Points on a hilly landscape, in no order, each with its height.
A ball rolls from a point to the lowest of its 2 nearest points, and stops where none of them is lower. Distance is the straight distance between rows; heights are no part of it.
K_490 height 4.86: [107 125 155 187  71 116 150 113 176 111 171 122 103 112 151  87 146  95
 138  70 121 157]
K_599 height 1.53: [187  67  59 155 104 122 120 140 161 144 161 112 125 164 113  93 135 117
 113  70 100 126]
K_611 height 8.23: [110 172 177 194 124 140 130 101 142 113 133 128 117 126 158 131 136 129
 151 106 130 119]
K_526 height 1.52: [101 166 130 134 137 160 137 117 134 125 123 174 153 159 111 144  87 152
 189 142 140 151]
K_554 height 8.83: [ 94 126 126  52 119 100 159 139 106 101 111 122 133 110 121 101 121 118
 114 162 149 163]
K_202 height 1.68: [109  79  75  96 113 136 129 161 125 124 154 135 175 170 101 132  95 143
  85 128 141 173]
K_535 height 1.65: [ 96 173 172  95 120 133 164 126 110 108 132 111 149 118 136 120 130 118
 141 147 142 162]
K_655 height 2.60: [111 140 143 122 131 127 140 143 119 127 138 142 128 108 129 128 127 117
 150 105 129 146]
K_143 height 1.93: [106 179 139  99 137 157 130 105 126 117  94 161 145 149 113 135  91 138
 194 163 145 141]
K_987 height 9.03: [ 84 138 135  66 133 106 156 113 117  98  91 122 143 129 127 108 115 138
 124 213 170 150]
K_876 height 2.29: [131 120 128 184 152 126 120 135 152 134 132 130 107 142 137 152 123 157
 124 109 120 104]
K_90 height 7.88: [150  68  78 136  70 145 134 152 182 135 169 106 129 141 127  93 150 111
 139  73 123 153]
K_549 height 1.86: [115  80  76  78 111 133 140 160 128 117 148 106 174 171 105 116 108 135
  73 135 144 179]
K_937 height 0.54: [173 103 100 174 169 106 107 135 130 143 110 150  94 131 110 133 134 149
 117  92  90  76]
K_392 height 3.03: [123 190 175 155 135 162  96  76 146 127  97 135 117 133 148 141 128 121
 180 130 129  93]
K_593 height 2.81: [115 184 187 106 117 141 129  95  89 126 111 112 132  86 152 130 156 102
 131 161 138 110]
K_979 height 8.74: [106  96  97  44 121  97 149 142 102 102 108 128 132 125 106  94 120 123
  99 159 147 163]
K_144 height 0.94: [105 113 100 153 141 156 119 143 150 143 145 171 155 172 112 172  85 178
 137 134 134 142]
K_303 height 8.60: [108 175 170 209 120 135 125  90 143 110 124 160 106 124 144 117 124 126
 171  99 120 116]
K_200 height 6.12: [125 117 149 175  72 123 138 123 174 106 169  98 101 102 161  88 166  91
 117  69 120 134]
K_993 height 4.20: [149 158 155 124 143 143  72  83 133 147  74 133  97 105 147 157 149 124
 140 157 118  51]
K_541 height 1.85: [101 156 161 182 108 139 165 122 156 115 171 125 141 132 146 126 127 126
 147  95 134 174]
K_43 height 3.39: [129 115 127 129 119 125 142 150 137 128 155 121 121 114 135 116 137 110
 132  87 124 151]
K_994 height 2.42: [126 195 171 173 132 168 106  71 168 116 105 139 121 152 152 141 118 130
 187 126 130 107]
K_919 height 0.97: [121  89  82  83 152 115 117 135 111 133  89 155 156 175  88 143  89 168
 103 195 152 131]
K_555 height 2.55: [133 109 119 140 144 130 139 156 138 141 152 104 141 154 131 149 120 148
 102 128 137 145]
K_411 height 1.78: [163  67  53 142 116 135 123 155 136 149 168 124 169 188  96 126 107 137
  83  95 112 156]
K_857 height 7.91: [109 162 179 176 131 138 134 111 144 119 145  95 123 126 166 146 143 130
 125 119 136 117]
K_588 height 0.40: [102 119  98 118 151 150 114 141 138 145 119 178 155 162 100 165  85 171
 145 151 140 133]
K_424 height 0.70: [119  95  89 155 143 147 119 153 137 146 150 161 163 168 107 168  91 174
 112 127 134 144]
K_164 height 1.14: [102 191 180 127 123 149 162 116 122 111 135 107 156 136 136 130 126 125
 153 141 145 164]
K_168 height 1.46: [131  72  70 115 114 139 125 167 134 133 167 135 167 165 101 134 103 139
  92 105 124 169]
K_36 height 3.53: [127 179 162 130 140 157  82  78 156 139  85 146 108 130 143 150 124 126
 179 136 119  76]
K_485 height 3.26: [147  97 112 191 139 113 121 144 151 133 145 127 101 135 133 127 130 137
 112  87 109 118]
K_996 height 2.01: [198  98  93 142 133 105 113 134 111 135 133 109  97 116 120 104 151 107
 103  78  86  91]
K_193 height 7.40: [132 146 161 153 134 124 101 111 108 127 114 136  95  86 147 133 154 117
 126 109 113  77]
K_380 height 3.23: [108 150 163 187  93 126 156 114 158 109 169 130 117 116 151 109 137 112
 144  82 123 165]
K_923 height 9.14: [122 108 117  78 143  92 138 118 123 111  79 109 138 128 127 113 122 135
 102 252 166 128]
K_612 height 2.56: [ 99 152 141  88 138 125 139 133  92 119 105 158 130 116 116 124 111 126
 169 143 137 146]
K_428 height 3.01: [120 133 131  79 144 116 122 141  93 129  94 156 117 103 110 130 121 126
 156 152 128 118]
K_562 height 6.99: [139 134 145 100 132 113 137 140 104 135 123  82 125 108 141 140 147 117
  98 155 130 125]
K_323 height 1.48: [205  93  74 132 143  99 116 132 110 150 138 115 114 140 103  98 135 111
 108  84  81  95]
K_636 height 7.20: [143 149 160 119 132 124 124 119 105 139 117  81 119  99 154 144 158 115
  97 163 133 104]
K_160 height 2.51: [151  95 103 124 137 128 141 158 131 142 158  88 138 151 126 136 128 130
  92 115 128 146]
K_595 height 6.71: [155 118 131 114 127 119 134 143 116 132 143  81 116 108 140 131 151 108
  99 118 120 127]
K_702 height 5.96: [113 151 173 185  97 123 128 101 129 107 144 150 102  90 148 101 152  94
 151  72 116 126]
K_539 height 2.22: [123 120 124 143 154 138 133 146 138 148 136 120 136 157 132 162 114 154
 123 139 138 129]
K_82 height 5.01: [113 155 184 172  88 128 139 104 133 103 155 124 112  91 158 100 166  84
 132  79 118 134]
K_352 height 5.86: [126 145 172 144  96 125 129 113 121 113 151 108 106  80 160 114 173  88
 112  86 120 115]
K_634 height 7.73: [150 138 144 124 137 118 109 125  90 137 107 125 100  82 140 138 156 109
 118 122 113  86]
K_680 height 0.55: [102 181 170 150 117 145 166 121 132 109 150 122 152 134 141 128 129 124
 156 119 138 175]
K_551 height 3.87: [156 157 156 100 135 137  79  83 129 155  71 120 111 102 149 154 148 114
 130 193 127  62]
K_364 height 9.08: [ 95 115 117  70 141  98 147 116 126 102  84 121 140 138 121 109 111 143
 109 226 173 146]
K_404 height 1.47: [126 115 120  83 145 110 141 144 108 133 110 110 138 131 117 130 118 136
 104 177 144 139]
K_536 height 8.58: [129  96  97  79 130 115 129 161 104 126 125 151 125 116  97 116 118 117
 135 116 124 145]
K_988 height 1.99: [121 145 149 123 137 128 126 133 111 131 125 138 120 103 127 137 131 126
 151 126 130 121]
K_640 height 7.43: [131 160 177 146 128 140 117 100 119 133 121  81 115 103 171 149 166 116
  97 146 134  90]
K_453 height 7.39: [141  88 107 139  67 131 140 145 182 124 166 101 113 116 142  90 160 100
 143  71 123 148]
K_335 height 1.62: [ 96 133 128 104 139 136 150 146 123 127 136 127 151 147 121 141 107 146
 126 149 148 163]
K_430 height 0.47: [ 91 120 112 128 115 144 146 147 133 123 167 166 162 146 110 136  93 149
 141 116 136 184]
K_356 height 0.76: [210  75  40 136 115 120 117 128 141 152 158 120 136 175  95  77 133 114
 123  68  84 108]
K_760 height 2.38: [170  72  83 155 115 119 121 146 155 138 156 126 109 135 119 104 136 121
 115  71 104 135]
K_48 height 8.47: [134 105 107  95 136 112 122 153  97 132 119 167 115 101 102 120 127 123
 145 106 111 128]
K_852 height 3.13: [147  88  98 164 130 119 129 148 147 140 153 134 113 133 121 127 129 131
 114  84 111 134]
K_899 height 9.21: [141 121 121  80 142  94 129 119 111 121  85  98 131 113 131 122 129 128
 103 240 152 116]
K_499 height 2.11: [160  89  76 192 162 118 113 143 148 150 133 172 119 159 102 141 115 171
 112  97  99 101]
K_769 height 0.69: [118 156 147 147 152 148 120 118 145 139 116 135 126 143 138 159 117 147
 159 137 137 113]
K_775 height 3.27: [125 170 174  95 124 135 116  91 104 135  88 112 128  90 151 136 150 107
 134 194 139  99]
K_26 height 1.61: [170 109 113 163 147 105 107 131 116 133 117 132  86 107 123 122 148 125
 112  87  92  79]
K_286 height 1.40: [118 159 155 125 143 136 122 113 120 135 108 139 121 121 133 146 127 131
 163 135 132 110]
K_924 height 0.95: [102 107 107 127 119 140 145 156 145 127 170 137 159 148 118 141 104 144
 117 110 135 175]
K_986 height 9.28: [150 135 136  88 135 107 121 113 104 132  79  96 125  96 136 127 139 119
 108 237 146 100]
K_122 height 1.12: [125  80  73 146 126 144 119 161 137 142 162 154 173 171 100 154  94 159
  96 114 127 161]
K_283 height 0.96: [ 90 145 122 138 127 149 148 134 132 125 152 168 154 148 113 142  94 151
 162 121 137 166]
K_256 height 8.01: [158 116 124 109 135 106 110 138  90 138 110 139  98  81 119 123 153 113
 129 103 104  97]
K_330 height 1.18: [121  98  99  83 149 116 136 145 109 126 108 126 147 159 104 133 106 150
  95 188 150 142]
K_368 height 8.94: [ 93 156 153  66 124 110 161 117 100 100  99 121 136 107 131 104 124 121
 131 188 157 152]
K_921 height 1.36: [ 90 117 110 110 133 144 151 155 131 124 153 123 166 163 119 145 100 151
 106 140 152 175]
K_68 height 1.84: [109 132 137  90 136 124 149 148 114 127 132 113 140 126 126 133 119 132
 120 155 144 148]
K_841 height 4.16: [132 161 156 150 147 141  80  95 142 137  88 148  97 112 146 147 138 134
 157 122 117  62]
K_433 height 2.15: [148  87  88  92 123 128 143 163 129 131 157  88 154 161 117 119 122 124
  84 128 133 164]
K_583 height 1.15: [212  87  51 129 137 101 118 132 114 153 147 132 129 161  89  85 130 116
 113  78  76  96]
K_767 height 7.64: [118 173 190 157 122 143 131 105 122 122 138  81 124 107 172 143 166 115
 105 130 138 109]
K_759 height 1.32: [165 102  92 195 172 111 103 134 149 139 110 167  98 145 101 135 125 170
 118  99  93  71]
K_37 height 2.30: [106 177 179  94 120 131 143 119  95 120 116 112 136  94 140 123 144 109
 136 154 140 131]
K_947 height 0.78: [104 100  92  90 146 141 111 138 126 132  98 168 156 173  91 155  85 174
 123 180 152 132]
K_299 height 6.79: [132 110 139 146  73 132 144 133 175 115 170  85 112 108 156  95 169  87
 130  72 122 147]
K_886 height 8.24: [158 103 108 117 137 107 108 149 104 137 116 161  97  90 110 116 141 114
 137  81  95 106]
K_173 height 8.65: [122 100 103  66 124 112 137 157 103 121 127 126 133 121 107 112 119 118
 117 129 135 155]
K_523 height 1.60: [116 176 149 169 138 159 116  93 165 134 117 147 126 156 142 152 106 145
 188 127 132 118]
K_340 height 3.59: [144 161 164  93 123 136  96  86 108 145  74 111 118  87 152 146 156 102
 125 212 134  73]
K_816 height 1.56: [121 130 129 172 153 140 120 131 157 144 129 143 124 148 135 160 110 164
 142 122 130 112]
K_762 height 6.86: [123 146 165 170 120 119 113 111 112 118 128 152  96  83 146 113 153 110
 142  83 110  99]
K_721 height 2.26: [ 93 169 147  78 134 133 143 114  99 108  95 157 140 128 111 121 102 130
 176 164 149 147]
K_443 height 6.32: [138 138 157 127 110 124 129 129 116 123 149  88 113  88 152 121 167  95
 101 101 119 118]

For each start below, name every point that the ball comes to, in order.
K_160 => K_433, K_549, K_202, K_168, K_122, K_424
K_368 => K_554, K_979, K_173, K_536, K_48, K_886, K_256, K_634, K_193, K_762, K_702, K_82
K_340 => K_775, K_593, K_37, K_535, K_164, K_680
K_841 => K_36, K_392, K_994, K_523, K_769
K_453 => K_299, K_200, K_490, K_380, K_541, K_680
K_43 => K_655, K_988, K_286, K_769
